Each row is a point on a landscape with many valleys, with its height.
A ball rolls from a point to whichever of its 2 nearest points has the largest drop for the distance, and stops where none of them is lower. Distance is the straight distance between rows; heights are no part of it.
z_941 (h 76.0): -23 2 -42 -20 -19 14 0 42 -17 -14 -14 -5 1 -3 -53 21 11 -12 -11 -5 -19
 19 31 -16 25 -8
z_412 (h 42.5): 12 34 -8 2 -47 13 13 -28 -24 25 17 0 -12 -22 10 -6 -4 -17 20 34 20 -1
 -31 -6 27 57
z_771 (h 22.7): 24 30 -13 49 -15 -13 34 -48 -14 37 29 16 15 -18 13 -6 20 30 27 21 48 7
 -28 10 5 -7
z_735 (h 83.9): 62 18 -27 -21 15 34 -32 -1 -35 -39 -6 2 30 11 44 11 27 -27 -39 -32 5 -13
 0 -13 7 8
z_69 (h 37.2): -34 -47 -7 0 -16 -16 -4 -7 -23 40 -43 22 -16 -3 11 39 -18 -56 9 26 0 11
 20 14 -11 36
z_601 (h 40.9): 9 -29 12 15 -4 -25 -4 -6 -26 12 -16 6 -10 5 56 34 -12 -34 30 47 -2 0 -16
 22 10 36
z_259 (h 34.2): -51 6 25 -28 28 -4 -15 30 -29 -6 -45 -14 -10 -10 57 8 23 -17 -17 -14 20
 -5 -4 -20 -8 -6
z_126 (h 42.6): 34 27 -6 8 14 -9 1 -25 30 -43 1 7 17 20 38 2 48 63 18 22 63 -7 -39 8 -10
 -56
z_945 (h 77.1): 7 7 21 30 -29 -2 44 -38 16 13 -13 -42 -16 -11 -46 -4 -8 12 0 -5 -2 -8 3
 44 -7 9
z_263 (h 79.4): 2 27 8 27 -14 5 64 -57 51 10 -45 -31 -12 -10 -13 -16 -24 23 -6 -4 14 8
 -29 -1 -19 5
z_746 (h 67.3): -6 -14 -28 -24 32 -30 -9 42 16 -22 33 34 18 42 3 -4 12 2 -2 -41 -52 -16
 6 -20 4 0
z_981 (h 41.7): -33 -13 -12 31 -24 -8 37 -11 -37 10 -42 16 -42 -11 -22 16 -11 -32 23 1 1
 33 9 51 -36 -28
z_537 (h 11.7): 36 1 9 3 -2 -8 -27 -44 -17 -61 -2 -19 -8 41 22 -22 39 27 -10 -10 10 1
 -31 -39 -23 -63
z_908 (h 53.7): -38 -27 8 14 -6 24 21 3 23 27 -53 10 -26 -12 -46 34 -18 -43 -13 -11 22
 -1 37 53 -44 12
z_258 (h 50.9): 5 24 5 -17 -4 -6 11 -14 33 -19 3 -64 9 1 3 6 33 35 -9 -10 18 -28 -11 -54
 28 7
z_420 (h 38.5): 4 22 -54 40 41 27 21 5 -8 -9 60 33 28 6 17 -38 -17 4 -20 16 47 12 -29 -5
 5 -55
z_2 (h 50.3): 63 4 -33 3 -36 5 -8 -25 -18 39 30 1 12 -8 24 -5 -20 12 31 19 0 7 -9 -26
 31 28
z_152 (h 33.5): -45 -17 39 18 -1 -13 -7 -10 -1 10 -16 -9 -44 -2 -4 6 -8 -22 14 31 -3 -13
 10 58 -4 11
z_184 (h 35.5): -42 -13 3 -1 26 -48 -6 9 -13 -29 20 -17 -3 38 41 -1 50 -4 5 -38 -16 -10
 -6 -22 -17 -47
z_905 (h 41.0): 48 7 -47 -23 -11 17 -46 6 -35 28 44 22 27 8 18 -25 5 2 -13 5 -1 -6 3 -17
 40 46
z_143 (h 57.4): -61 2 4 5 -4 12 -21 13 48 29 -53 -3 -55 -19 -73 4 -17 -15 -17 6 3 -11 51
 52 -23 11
z_623 (h 44.8): 7 -3 -45 5 -27 13 8 -4 -50 -1 32 23 -12 16 -45 -26 -7 13 -14 -29 -6 9 9
 -6 6 -34
z_678 (h 28.2): 23 -15 7 1 -6 -31 15 -58 -1 -44 -18 -31 -25 34 -7 -13 7 51 -10 -8 4 -16
 -29 -67 -18 -37
z_286 (h 26.8): 11 -17 -2 -40 -15 20 -84 11 -45 27 20 4 23 -4 2 -11 14 6 -21 -5 -27 1 28
 -12 22 23
z_734 (h 56.7): 6 19 28 4 -1 43 14 33 24 10 0 9 35 -50 -21 -8 -50 -30 18 6 -32 42 0 -6
 12 26
z_837 (h 32.2): 9 19 -30 53 5 5 31 -33 -39 10 52 42 16 2 5 -18 -1 6 6 -4 32 19 -29 3 -9
 -45
z_968 (h 29.1): -54 -24 -4 -3 9 -41 16 -4 -14 -2 -24 -17 -18 13 7 11 31 4 -4 -51 8 4 16
 -37 -35 -50
z_78 (h 41.2): -17 -17 -4 3 49 -3 -12 35 25 -39 22 -40 39 26 37 -1 30 1 -10 -29 -9 1 1
 -42 3 -52
z_874 (h 34.5): 23 -21 9 9 14 0 -25 -6 0 5 15 -39 27 9 48 17 25 32 14 16 8 1 3 23 10 -42
z_161 (h 8.0): 17 15 15 19 -20 -22 18 -44 -11 28 -22 -7 -25 -10 19 1 15 33 25 36 43 -3
 -26 43 -11 12
z_325 (h 32.0): -16 -24 -2 31 13 -27 10 27 16 42 19 12 28 -23 -18 17 -17 -10 28 36 -15 3
 13 12 25 37
z_880 (h 70.6): 19 -12 -27 0 15 -3 0 6 4 -24 48 -3 26 47 15 1 21 -18 -3 -23 -17 -17 -2
 15 -1 -9
z_760 (h 51.4): -32 13 21 -3 4 9 12 33 56 17 25 39 23 -37 -49 9 -38 -39 24 6 -34 31 21 4
 -11 39
z_212 (h 81.9): 44 23 -2 -13 5 34 0 -24 -13 -38 -6 11 -7 2 44 -18 -30 23 -18 11 13 3 -27
 -47 14 -26
z_28 (h 13.4): -14 13 -27 -12 -18 4 56 3 -3 26 -34 6 -7 -9 -20 12 -13 -15 -13 -6 26 -5
 -16 -19 14 54
z_458 (h 80.3): 28 -10 3 0 -25 8 -27 -19 -51 -25 1 -11 8 21 3 34 55 -27 -20 -9 26 -18 8
 28 -12 6
z_382 (h 26.5): 11 -28 33 -9 3 7 14 -13 9 39 -25 -19 11 -4 2 16 -13 15 -11 -28 1 -1 22 3
 -20 -10
z_311 (h 38.4): 1 19 8 7 12 -22 -16 -26 -4 -13 2 -11 3 9 69 -2 47 54 26 37 30 6 -31 15
 16 -43
z_469 (h 59.7): -12 -28 14 -16 3 -36 -28 37 7 24 -17 59 -37 -10 -26 -3 -52 -19 28 14 -43
 20 15 30 -38 40
z_278 (h 35.8): 29 -7 -23 21 -48 -1 17 -38 -62 -20 -19 -7 -13 14 -46 -13 13 19 -14 -2 17
 16 -24 -5 5 -21
z_758 (h 64.2): 18 42 -4 30 20 13 30 56 14 -2 45 28 11 -23 6 -17 -32 -41 35 5 -7 -4 -35
 0 11 18
z_409 (h 41.8): 1 1 -14 28 -3 -21 20 36 33 11 10 -26 21 -22 -63 -1 -11 15 7 27 -19 -15 9
 15 44 48
z_690 (h 55.1): 14 -39 27 -3 -14 -7 -9 -1 31 39 -12 22 -31 6 -33 2 -49 -41 19 -3 -26 -15
 19 32 -39 58
z_391 (h 57.9): -42 11 12 -25 8 -21 8 -24 32 28 8 -30 8 3 15 -22 20 29 -14 -27 1 -18 1
 -70 9 5
z_934 (h 73.3): 57 11 -20 2 -11 9 10 -37 14 -29 33 -11 21 27 26 4 25 11 14 -2 15 0 -23
 -9 2 -15
z_571 (h 78.4): -10 -21 -7 -21 -22 5 -19 14 -41 -9 -17 -38 2 2 -21 22 33 -7 -24 -24 2 -9
 20 -11 11 -3
z_102 (h 52.4): 5 12 5 13 24 -13 43 -15 -5 -6 22 16 -12 23 -5 -13 12 53 -25 -31 37 -28
 -15 0 -9 -41
z_660 (h 41.3): 31 19 11 -9 9 -6 13 -29 38 -42 -11 -39 -12 7 18 -3 6 67 -15 -7 33 -27
 -18 -66 4 -37
z_962 (h 63.9): 29 4 14 -44 17 13 -40 53 27 -18 15 8 45 -17 -16 -14 -19 17 -16 -15 -45
 18 -8 -25 3 32
z_340 (h 63.1): 27 35 -5 -10 32 23 -11 20 -18 -9 49 64 1 7 18 -44 -18 -16 -4 -41 -29 -11
 4 23 -8 -3
z_642 (h 76.3): 85 22 -52 4 -6 -9 -9 -46 2 -45 7 39 2 21 58 -7 4 21 24 12 33 -8 -38 -20
 -9 -22
z_108 (h 30.3): -20 -32 -41 -2 -22 -27 32 23 -16 20 -36 17 -17 2 -34 54 -3 -42 2 14 15
 -6 18 -2 11 47
z_500 (h 38.8): -21 3 19 -2 31 -1 -28 21 -25 -31 -3 -2 3 13 64 22 40 -22 -1 22 15 -13
 -19 26 11 -4
z_948 (h 79.2): 53 10 -34 1 4 9 -5 -58 -6 -46 5 47 -6 3 55 -2 -25 51 0 44 39 -19 -26 -66
 -14 -33
z_544 (h 31.3): -1 10 -11 -15 -29 12 18 2 -7 36 -1 30 3 -20 -6 9 -33 -50 10 3 -7 6 -7
 -27 14 72
z_969 (h 57.7): 21 41 11 2 24 30 29 1 -3 -4 44 45 -10 4 9 -36 -18 28 -21 -33 25 -22 -5 2
 0 -24
z_956 (h 74.9): 28 18 50 5 -18 24 14 -31 22 -6 37 -34 -9 1 -20 0 13 10 10 -14 4 -26 17
 49 -17 -3
z_645 (h 6.5): -22 -40 2 -23 -27 4 -60 22 -27 22 6 -1 22 -17 -33 4 -2 -12 0 2 -50 36 37
 -15 12 3
z_73 (h 26.0): -65 7 16 7 -28 -14 -14 -26 6 18 6 -33 -33 -8 -36 -12 15 -7 2 21 -18 -10
 20 29 17 18
z_432 (h 69.6): 14 5 -17 -39 -2 34 -16 38 12 -40 2 -7 23 2 -36 -22 -20 6 -33 -31 -38 17
 1 -64 27 -5
z_913 (h 20.4): 16 -19 41 -3 -14 -22 -16 -44 -3 36 -1 -19 -34 9 33 7 10 32 25 12 9 -23
 11 45 -22 5
z_655 (h 67.5): -10 30 -39 5 17 -7 47 61 -5 -21 6 53 -9 -2 8 9 -21 -45 23 -4 -14 14 -22
 -12 10 12
z_821 (h 82.0): 58 -1 -15 2 1 39 -58 3 -40 -30 8 1 23 0 36 21 21 -53 -9 17 14 -11 14 35
 9 24
z_240 (h 50.1): -21 -31 -2 -11 -33 22 12 -21 -11 19 -69 -10 -26 8 -16 33 3 -47 -25 -26
 28 -5 2 20 -53 29
z_381 (h 47.6): 37 5 -13 41 47 -7 39 -10 19 -28 25 6 23 24 15 4 21 57 -8 -2 58 -12 -21
 16 -10 -63
z_637 (h 28.8): -15 -20 49 0 20 -29 -11 -12 35 25 -1 -50 -1 -2 39 22 34 34 16 9 16 -25
 23 14 -8 -18
z_114 (h 22.8): -27 -19 -14 48 3 -33 16 -2 -8 28 34 -14 11 4 -14 19 24 12 11 31 8 -17 12
 43 26 7
z_482 (h 24.9): 49 -9 -14 28 -18 20 -14 -44 -43 -58 -11 -10 12 27 -21 -21 24 23 -19 12
 27 27 -33 -15 -20 -67
z_558 (h 43.7): 29 15 -37 0 41 37 -11 -6 24 -17 61 -2 37 25 27 -43 -6 17 -25 4 32 6 -3
 -7 12 -58
z_524 (h 17.9): 24 -19 -5 24 16 -5 29 -7 -7 33 -7 5 17 -8 14 -4 -37 41 5 2 5 12 -1 -14
 14 -20
z_89 (h 12.0): 13 -30 53 -24 16 0 -24 14 28 16 -9 -10 15 -1 19 26 -7 -11 3 -5 -19 -13
 28 3 -11 27
z_947 (h 36.5): -67 37 14 -5 0 -13 -6 1 24 34 10 -17 -14 -26 -33 -45 -2 31 -11 5 -37 1
 23 8 28 -6
z_651 (h 12.6): -64 -11 3 33 5 -30 21 -24 -5 30 -13 -15 12 -11 -12 15 27 15 -8 -3 -2 1
 31 30 -5 -30
z_62 (h 41.9): -22 8 10 -40 -28 1 -15 -8 3 15 -6 10 -24 2 9 -15 -23 -40 7 4 -56 10 -9
 -19 8 50
z_461 (h 84.2): 81 29 -23 -4 -6 53 -17 -18 -33 -26 11 21 13 -12 41 -15 -10 -10 -11 -13
 29 5 -10 -6 1 -11
z_105 (h 27.2): -25 -19 40 -33 24 -1 -38 36 1 -11 -34 -24 17 -14 43 8 2 -29 -6 -14 -25
 13 15 -41 -7 -2
z_647 (h 62.8): -34 -7 1 -38 28 -29 17 28 35 10 10 10 13 15 4 -9 3 24 -12 -34 -27 -6 2
 -59 7 1
z_197 (h 62.9): -26 -25 8 -30 -6 -9 -26 29 -19 32 -51 19 -28 -14 -7 -18 -41 6 8 9 -44 31
 4 17 -9 4
z_347 (h 45.7): 4 -16 -3 12 -33 1 37 -7 -48 -13 -43 20 -20 7 -17 42 15 -52 -6 -18 24 7 0
 40 -36 3
z_979 (h 21.2): -70 -25 12 -2 -1 -17 -19 -1 -31 32 -33 -17 -16 -13 -3 9 23 -1 -6 -25 -5
 15 44 5 -20 -41
z_17 (h 44.6): -49 39 15 -4 16 4 7 33 29 24 39 35 11 -32 -35 -32 -20 8 10 6 -31 16 14
 18 17 7
z_851 (h 60.6): 4 52 17 5 15 55 2 34 12 -6 26 1 22 -35 16 -18 -20 -16 11 23 0 16 -16 8
 35 18
z_689 (h 51.0): 9 -26 20 -9 -1 -20 -13 42 34 14 -22 -26 17 -25 -69 3 -26 32 -4 26 -34 3
 13 9 9 46
z_168 (h 62.6): -60 -5 28 -7 5 -2 -33 31 50 3 -54 -44 -30 -29 -49 2 6 -17 -24 1 8 -26 35
 2 -6 31
z_387 (h 72.3): -34 20 -23 -31 -26 9 17 27 42 -4 -40 -22 -12 -21 -79 8 -7 -8 -9 -17 -32
 18 32 -28 5 14
z_625 (h 67.4): 11 11 -4 -26 22 13 16 21 -25 -3 -2 72 -5 3 7 -16 -35 -9 -26 -54 -23 6 12
 -21 -13 -10
z_70 (h 57.8): 39 -14 25 -12 19 -15 -19 69 30 -7 8 4 17 -23 -30 -11 -38 26 20 19 -34 13
 -18 17 5 45
z_815 (h 67.7): -38 -1 19 -19 -6 5 1 31 54 -35 -30 -21 -15 -7 -56 31 -11 -53 0 7 -22 -3
 24 0 7 34
z_71 (h 37.9): -27 13 -15 31 -17 -7 38 -18 -55 12 5 41 -7 -10 6 1 7 -22 21 -1 14 29 -17
 23 -14 -22
z_306 (h 37.7): -17 -9 43 11 -1 -5 -26 -12 -23 -20 -26 -29 -29 -4 46 20 15 -17 18 55 8 1
 -20 42 8 5
z_761 (h 49.3): -42 -27 3 -21 -33 10 -37 -15 41 35 -30 5 -41 4 -29 -9 -41 -50 5 21 -27 4
 6 8 -14 70
z_830 (h 72.8): 14 -2 29 11 1 6 2 3 22 -42 33 -34 3 24 -3 17 29 -24 10 1 -13 -26 1 36 -5
 -3
z_865 (h 46.1): -2 -8 -17 6 43 -7 -5 13 22 -23 35 -18 18 34 28 -26 -3 45 -7 2 -13 -4 -18
 -25 22 -54

Where does a ball stop that starts at each point below?
z_432 | z_651
z_212 | z_537
z_945 | z_537
z_758 | z_73
z_625 | z_161
z_340 | z_161

Call two points neighbours if one is among the 2 nearest of the other. Go from one point of each pair to the other, from neighbour to neighbour, staying as low as possible. Name the highest point that can't be avoided.
z_524 and z_645 | z_2
z_524 and z_73 | z_500
z_161 and z_651 | z_865
z_89 and z_524 | z_382
z_306 and z_28 | z_601
